The views of a scene show one set of named points, each view turned or mirrored, shifted and resized as a whole, with a little noise and some points left out.
In the rows, 128 means zero.

Scene 1
View 1
pog: [149 123 117  99 100 157  87 131 105 115 154  80 187 177 106 146 115  92
 147 118  98 103]
ven: [119 154 143 121  71 131  83 169 158  77 188 111  82 196 137  84 122 166
 129 114 120 123]
sizeg: [158 132  62 125 124 126  54 146 165 114 139 112 128 188  77 142 100 121
 108 125 107 129]
zabot: [121 102  48 138 118 139  80 111 195  74 150 112 116 158  95 165 106 104
 140  27 103  76]
far: [157 124 107 123  90 139  85 146 129 110 146 111 140 181 104 121 103 131
 121 126 113 124]
sef: [169 136 100 124 109 132  53 152 113 124 150  95 150 184  86  92  93 127
 123 129 116 125]
beri: [165 135 112 132  90 131  62 158 138 105 161 113 122 177  94  84  97 149
 112 119 127 128]
tos: [116 112  46 140 127 138  72 113 184  91 148 111 124 165  94 160 105 109
 147  46 104  86]
nimad: [ 94  96  67 158 103 154 107  95 132  94 142 122 135 153 127 133  95 121
 187  23 121  68]
zunib: [123 125  81 107 137 148  50 117 167  96 177  65 165 164  86 156 121  81
 158  53  95  75]
Dubi: [157 115  72 139  97 121  74 147 150  90 144 113 110 176  97 110  98 129
 114  78 114 103]
Gibo: [114 128  70 147 119 148  66 119 187 115 149 138 117 167  93 137  92 149
 144 100 132 131]
dobe: [138 127 101 141  97 149  62 132 180 103 168 133 119 160  90 115  95 153
 127 100 137 133]
Teb: [165  96  88 124  92 148  82 126 164  75 160 103 139 150  89 144 106 107
 117  51 112  86]
seg: [169 105  91 131  91 143  88 135 130 108 137 119 146 167  94 128  94 124
 118 105 120 119]
fales: [131 120  73 141 104 136  77 130 173  96 149 129 108 173 100 132  99 138
 133  85 120 115]
vog: [127 135 125 134  72 143  93 148 153  94 166 132 101 182 125 102 105 163
 133 115 128 131]
vorup: [154 105  48 134 127 146  75 112 129 131 116 112 170 168  80 159  88  99
 139 102 107 114]
mun: [196 121  65 121 119 121  49 153 142 118 135 100 147 179  61 126  94 109
  89 121 105 125]
Mil: [142 114 109 133  86 149  92 131 125 100 157 113 141 164 112 111 101 131
 144  86 121 104]
fugig: [159 143  96 112 116 119  57 165  97 119 149  70 149 203 100  95 108 109
 129 126  95 105]
fel: [ 96 118  56 161 135 139  66 104 119 120 142 105 146 165 108 103  89 119
 190  40 123  75]
Tadun: [177 113  64 149 120 128  53 131 107 130 129 108 157 165  71  91  78 119
 127  93 126 111]
View 2
seg: [148 116 144 150 119 158 126 113 118 127 141 118 141 105 137 155 109 146
 144 132 127  99]
nimad: [154 118 199 130  92 167 123 122 115 107 140 134 123 141 141 233 121 173
 139  78 135  95]
ven: [138 130 210 184 135 119 131 138  85 135 106 117 126 133 119 152 101 159
 112 179 162  77]
zabot: [139 147 183 158  77 185 125 126  99 139 148 145 149 133 118 211 146 128
 135  90 132 112]
Gibo: [127 123 159 161 112 142 118 120 135 157 115 149 138 123 127 202 126 128
 129 129 149  90]
zunib: [139 142 191 191  58 175 148 133 139 147 169  93 146 126 122 200 111 134
 137  98 133 114]
fales: [137 127 172 159 113 151 119 121 109 144 126 142 139 122 122 186 127 134
 132 127 148  96]
beri: [145 111 159 175 127 128 130 133 107 142 127 114 120 113 138 135 111 135
 136 155 147  86]
vog: [139 122 183 161 137 129 125 126 102 131 106 128 130 126 127 166 103 161
 121 164 151  79]
tos: [137 138 182 161  80 176 121 118 115 146 150 140 146 129 119 212 134 126
 136  96 141 110]
far: [145 113 162 160 124 144 125 110 120 132 139 111 141 106 130 150  98 147
 137 151 139  94]
mun: [146 111 130 175 108 153 126 110 123 154 166 115 141  91 132 129 120 105
 152 136 138 110]
sizeg: [129 117 145 174 109 151 112 102 129 168 152 133 151  99 117 156 122 102
 139 145 152 107]
Dubi: [151 120 169 164 111 152 122 122  88 135 144 132 128 119 131 157 130 128
 140 123 144 100]
vorup: [143 105 139 146  98 170 117  95 151 141 166 121 148  98 136 183 110 129
 153 106 133 111]
fugig: [156  95 179 187 109 134 129 108 125 137 176  83 124 103 131 135  88 135
 146 140 158 103]
pog: [148 117 170 167  99 162 141 106 149 123 166  75 155 104 131 164  73 165
 139 135 126 105]
Teb: [147 145 161 160  89 181 143 135  97 125 143 119 144 121 134 170 128 142
 140 110 114 106]
Tadun: [158  88 136 159 109 141 125 118 131 138 162 115 112 103 155 151 120 124
 158 108 140  98]
sef: [149  97 155 181 117 129 131 118 132 143 152  99 123 102 139 138  99 132
 145 144 148  93]
fel: [154  97 193 156  86 145 122 123 136 128 157 125 104 133 146 224 120 149
 145  75 153  94]
View 3
fel: [ 95 152 115  93 140 146 114 161 170 147  90 178 140 156 133 115  86 142
 174 157 137 129]
vorup: [123 135 127  92 136 150 121 135 137 136 116 132 142 141 127 149 107 137
 123 139 110 120]
dobe: [109 156 131 124 165 144 158 152 136 118 108 135 142 145 142  95 152 136
 132 168 161 128]
nimad: [ 90 157 148 102 158 117 101 179 164 139  86 178 129 161 124 103  76 130
 152 159 130 141]
Tadun: [119 161 113 103 123 179 129 152 153 153 115 135 150 137 154 145 129 145
 129 169 128 123]
pog: [122 125 132 118 113 133 146 145 124 158 131 157 159 123 121 132 109 124
 112 136 140 172]
fales: [104 153 144 115 159 143 154 142 135 123  96 139 121 150 132 102 141 138
 134 167 154 131]
tos: [103 131 150 114 150 129 124 154 158 115  96 141 110 153 117 122 108 120
 163 141 138 112]
Mil: [109 159 140 121 140 138 139 163 139 146 110 156 145 140 138 110 122 132
 118 168 149 158]
seg: [118 156 144 118 138 148 137 152 133 140 117 134 140 135 140 127 133 133
 106 164 135 143]
Teb: [112 144 163 142 138 131 124 178 159 126 120 130 131 137 132 123 125 108
 132 154 140 133]
Dubi: [109 157 150 126 133 158 143 152 151 137 100 134 113 143 140 125 140 130
 135 175 148 133]
sizeg: [122 137 134 113 135 163 158 123 130 127 111 119 120 136 132 136 147 138
 130 153 142 120]
far: [116 149 139 118 132 150 156 140 123 146 114 141 139 131 137 121 138 138
 106 165 147 157]
zabot: [101 133 165 127 151 124 118 164 168 111  97 138 104 152 118 120 107 111
 166 144 137 108]
beri: [114 164 130 128 135 165 168 148 135 144 113 138 139 135 152 111 160 140
 120 182 166 147]
ven: [ 97 158 149 139 145 141 191 146 123 144  94 162 119 139 137  78 159 136
 131 190 198 176]
vog: [101 164 147 124 157 140 170 149 122 138  95 155 130 145 138  85 149 142
 115 184 171 163]
Gibo: [106 149 127 103 172 142 148 136 134 112  97 137 133 155 132  99 134 144
 141 157 147 114]
fugig: [117 138 120 118  93 174 165 132 133 170 117 151 137 122 137 142 130 138
 131 159 156 163]
zunib: [111 109 132 131 120 125 136 155 159 131 124 152 141 133 113 129 101 105
 176 118 151 130]
sef: [122 150 112 115 116 172 164 138 131 156 122 140 152 128 147 130 145 143
 122 166 152 149]
View 4
tos: [130 168  91 100 178 172  76 200 145 118 156 123 163 133 121  65 173 124
  45 140 150  97]
mun: [111 136 101 116 173 170 134 171 145  90 138 191 148 101 135 158 130 148
 105  91 159  74]
Gibo: [156 133  82 108 168 169 105 182 135 145 144 153 159 103  89 105 144 107
  73 158 155 135]
seg: [137 141  74 111 162 147 115 131 128 124 154 159 171 119 139 134 135 130
 107 119 170  89]
nimad: [136 174  75  80 164 165  69 138 136 159 193  70 200 165 121  60 153 113
  65 163 138  98]
fugig: [106 123  93  94 176 156 149 148 147  75 153 157 186 143 159 192 160 127
 111 129 116  90]
Tadun: [105 143 107  99 165 195 137 149 152 122 170 143 181 121 115 151 105 141
 115 109 147  78]
beri: [133 105  94 111 161 132 164 146 134 118 147 183 185 134 130 154 129 132
 105 140 166 124]
vog: [160 101  69 109 160  99 140 133 120 141 150 165 188 141 124 125 154 107
  93 171 156 146]
sef: [121 122  93 100 167 164 151 145 144 100 150 168 181 123 139 184 135 129
 115 132 147 104]
dobe: [156 122  87 115 156 152 130 169 136 137 143 169 176 116 111 114 139 119
  78 156 183 145]
Mil: [140 139  75  98 158 143 116 125 133 129 165 136 193 145 147 128 146 120
  95 149 165 112]
Dubi: [121 130  98 109 173 132 129 165 134 120 159 160 171 148 127 102 140 139
  82 124 156  98]
fales: [143 130  84 109 170 142 109 174 130 133 149 155 165 128 110  96 153 120
  72 145 154 118]
zunib: [120 180  94  86 171 203  84 197 167  72 148 112 190 142 176 117 198 123
  46 148 164 105]
vorup: [127 170  77 101 173 198  79 156 145 119 154 130 153  91 124 137 139 125
 102 109 141  63]
sizeg: [130 131  90 115 179 161 119 187 140  99 131 184 144  99 116 142 151 127
  89 116 144  94]
Teb: [129 165  91 108 159 150  97 162 141 114 155 141 180 147 163  81 155 144
  65 120 203  92]
ven: [153  81  80 108 165  74 165 145 118 119 141 178 198 170 138 134 176 107
  78 184 149 166]
far: [141 127  72 110 167 133 126 132 129 114 146 165 174 121 143 155 151 121
 109 131 154 104]
zabot: [130 174  93 103 175 160  70 200 144 123 159 122 164 147 131  39 172 132
  35 134 167  94]
View 5
Tadun: [125 133 132 128 137 165 135  76 164 145  72 132  82 128 166 141 182 112
  87 163 180 101]
nimad: [118 103 174 106 131 100  90 119 111  73  80  89  75  80 199 151 186 101
  79 143 167 129]
fel: [114 114 177 115 145 101 111  94 139  80  79 105  92 102 181 150 198  86
  85 136 198 100]
sef: [138 100 125 139 145 183 144  73 160 138 100 141 103 130 140 160 169 115
  84 150 150  89]
zabot: [131  94 174 106 104  92  60 116 146 101 116 106  87 115 197 126 172 116
 114 182 150 111]
Teb: [126 101 135 105 100 132  85 116 141 118 100 108  89 126 180 151 156 139
 111 174 133 117]
fales: [153  83 155 128 142 146  99  95 136 112 112 115  85 109 178 122 173 105
 112 168 132 104]
vog: [162  59 132 133 162 185 127  88 111  97 107 109  95 102 166 144 167 101
 109 146  98 109]
beri: [155  85 119 131 149 191 142  76 144 125  92 127 104 133 157 145 170 113
 113 157 122  97]
zunib: [105  92 164 112 101  94  79 113 160 105 136 122 115 128 145 169 163 133
  99 149 174  81]
pog: [111  98 135 134 120 155 118 106 138 128 127 135  91 101 128 192 145 139
  52 132 150 102]
Mil: [133  93 135 122 136 161 121 101 125 106  91 110  87 104 167 162 166 117
  88 145 133 115]
Gibo: [144  84 161 140 160 154  98  92 130 118 124 109  74 103 170 104 181 102
 125 158 151  87]
fugig: [142  95 135 136 135 162 145  72 168 129 104 158 120 131 136 182 163 108
  57 151 150  92]
mun: [145 116 128 139 121 175 119  76 181 170 110 153  90 144 154 135 158 128
  93 181 150  91]
Dubi: [153  98 135 120 124 155 115  84 155 125  87 128  98 130 180 144 167 112
  97 178 130 111]
vorup: [118 127 156 138 130 143  97  97 156 154 115 136  59  98 162 132 165 124
  68 163 184 101]
dobe: [145  76 138 129 152 173 111  92 130 114 113 103  87 119 165 119 173 114
 138 158 130  93]
tos: [138  89 177 118 116  96  64 107 151 108 128 115  89 117 187 121 171 109
 113 178 156  99]
seg: [136 107 131 131 131 174 118  96 139 140  99 124  74 111 166 147 159 127
  85 163 137 115]

Which points are out of place in each view (at most two, in the order of its rows)? Write - if all are in place.
view 1 => -
view 2 => sizeg
view 3 => fales
view 4 => -
view 5 => Dubi, tos
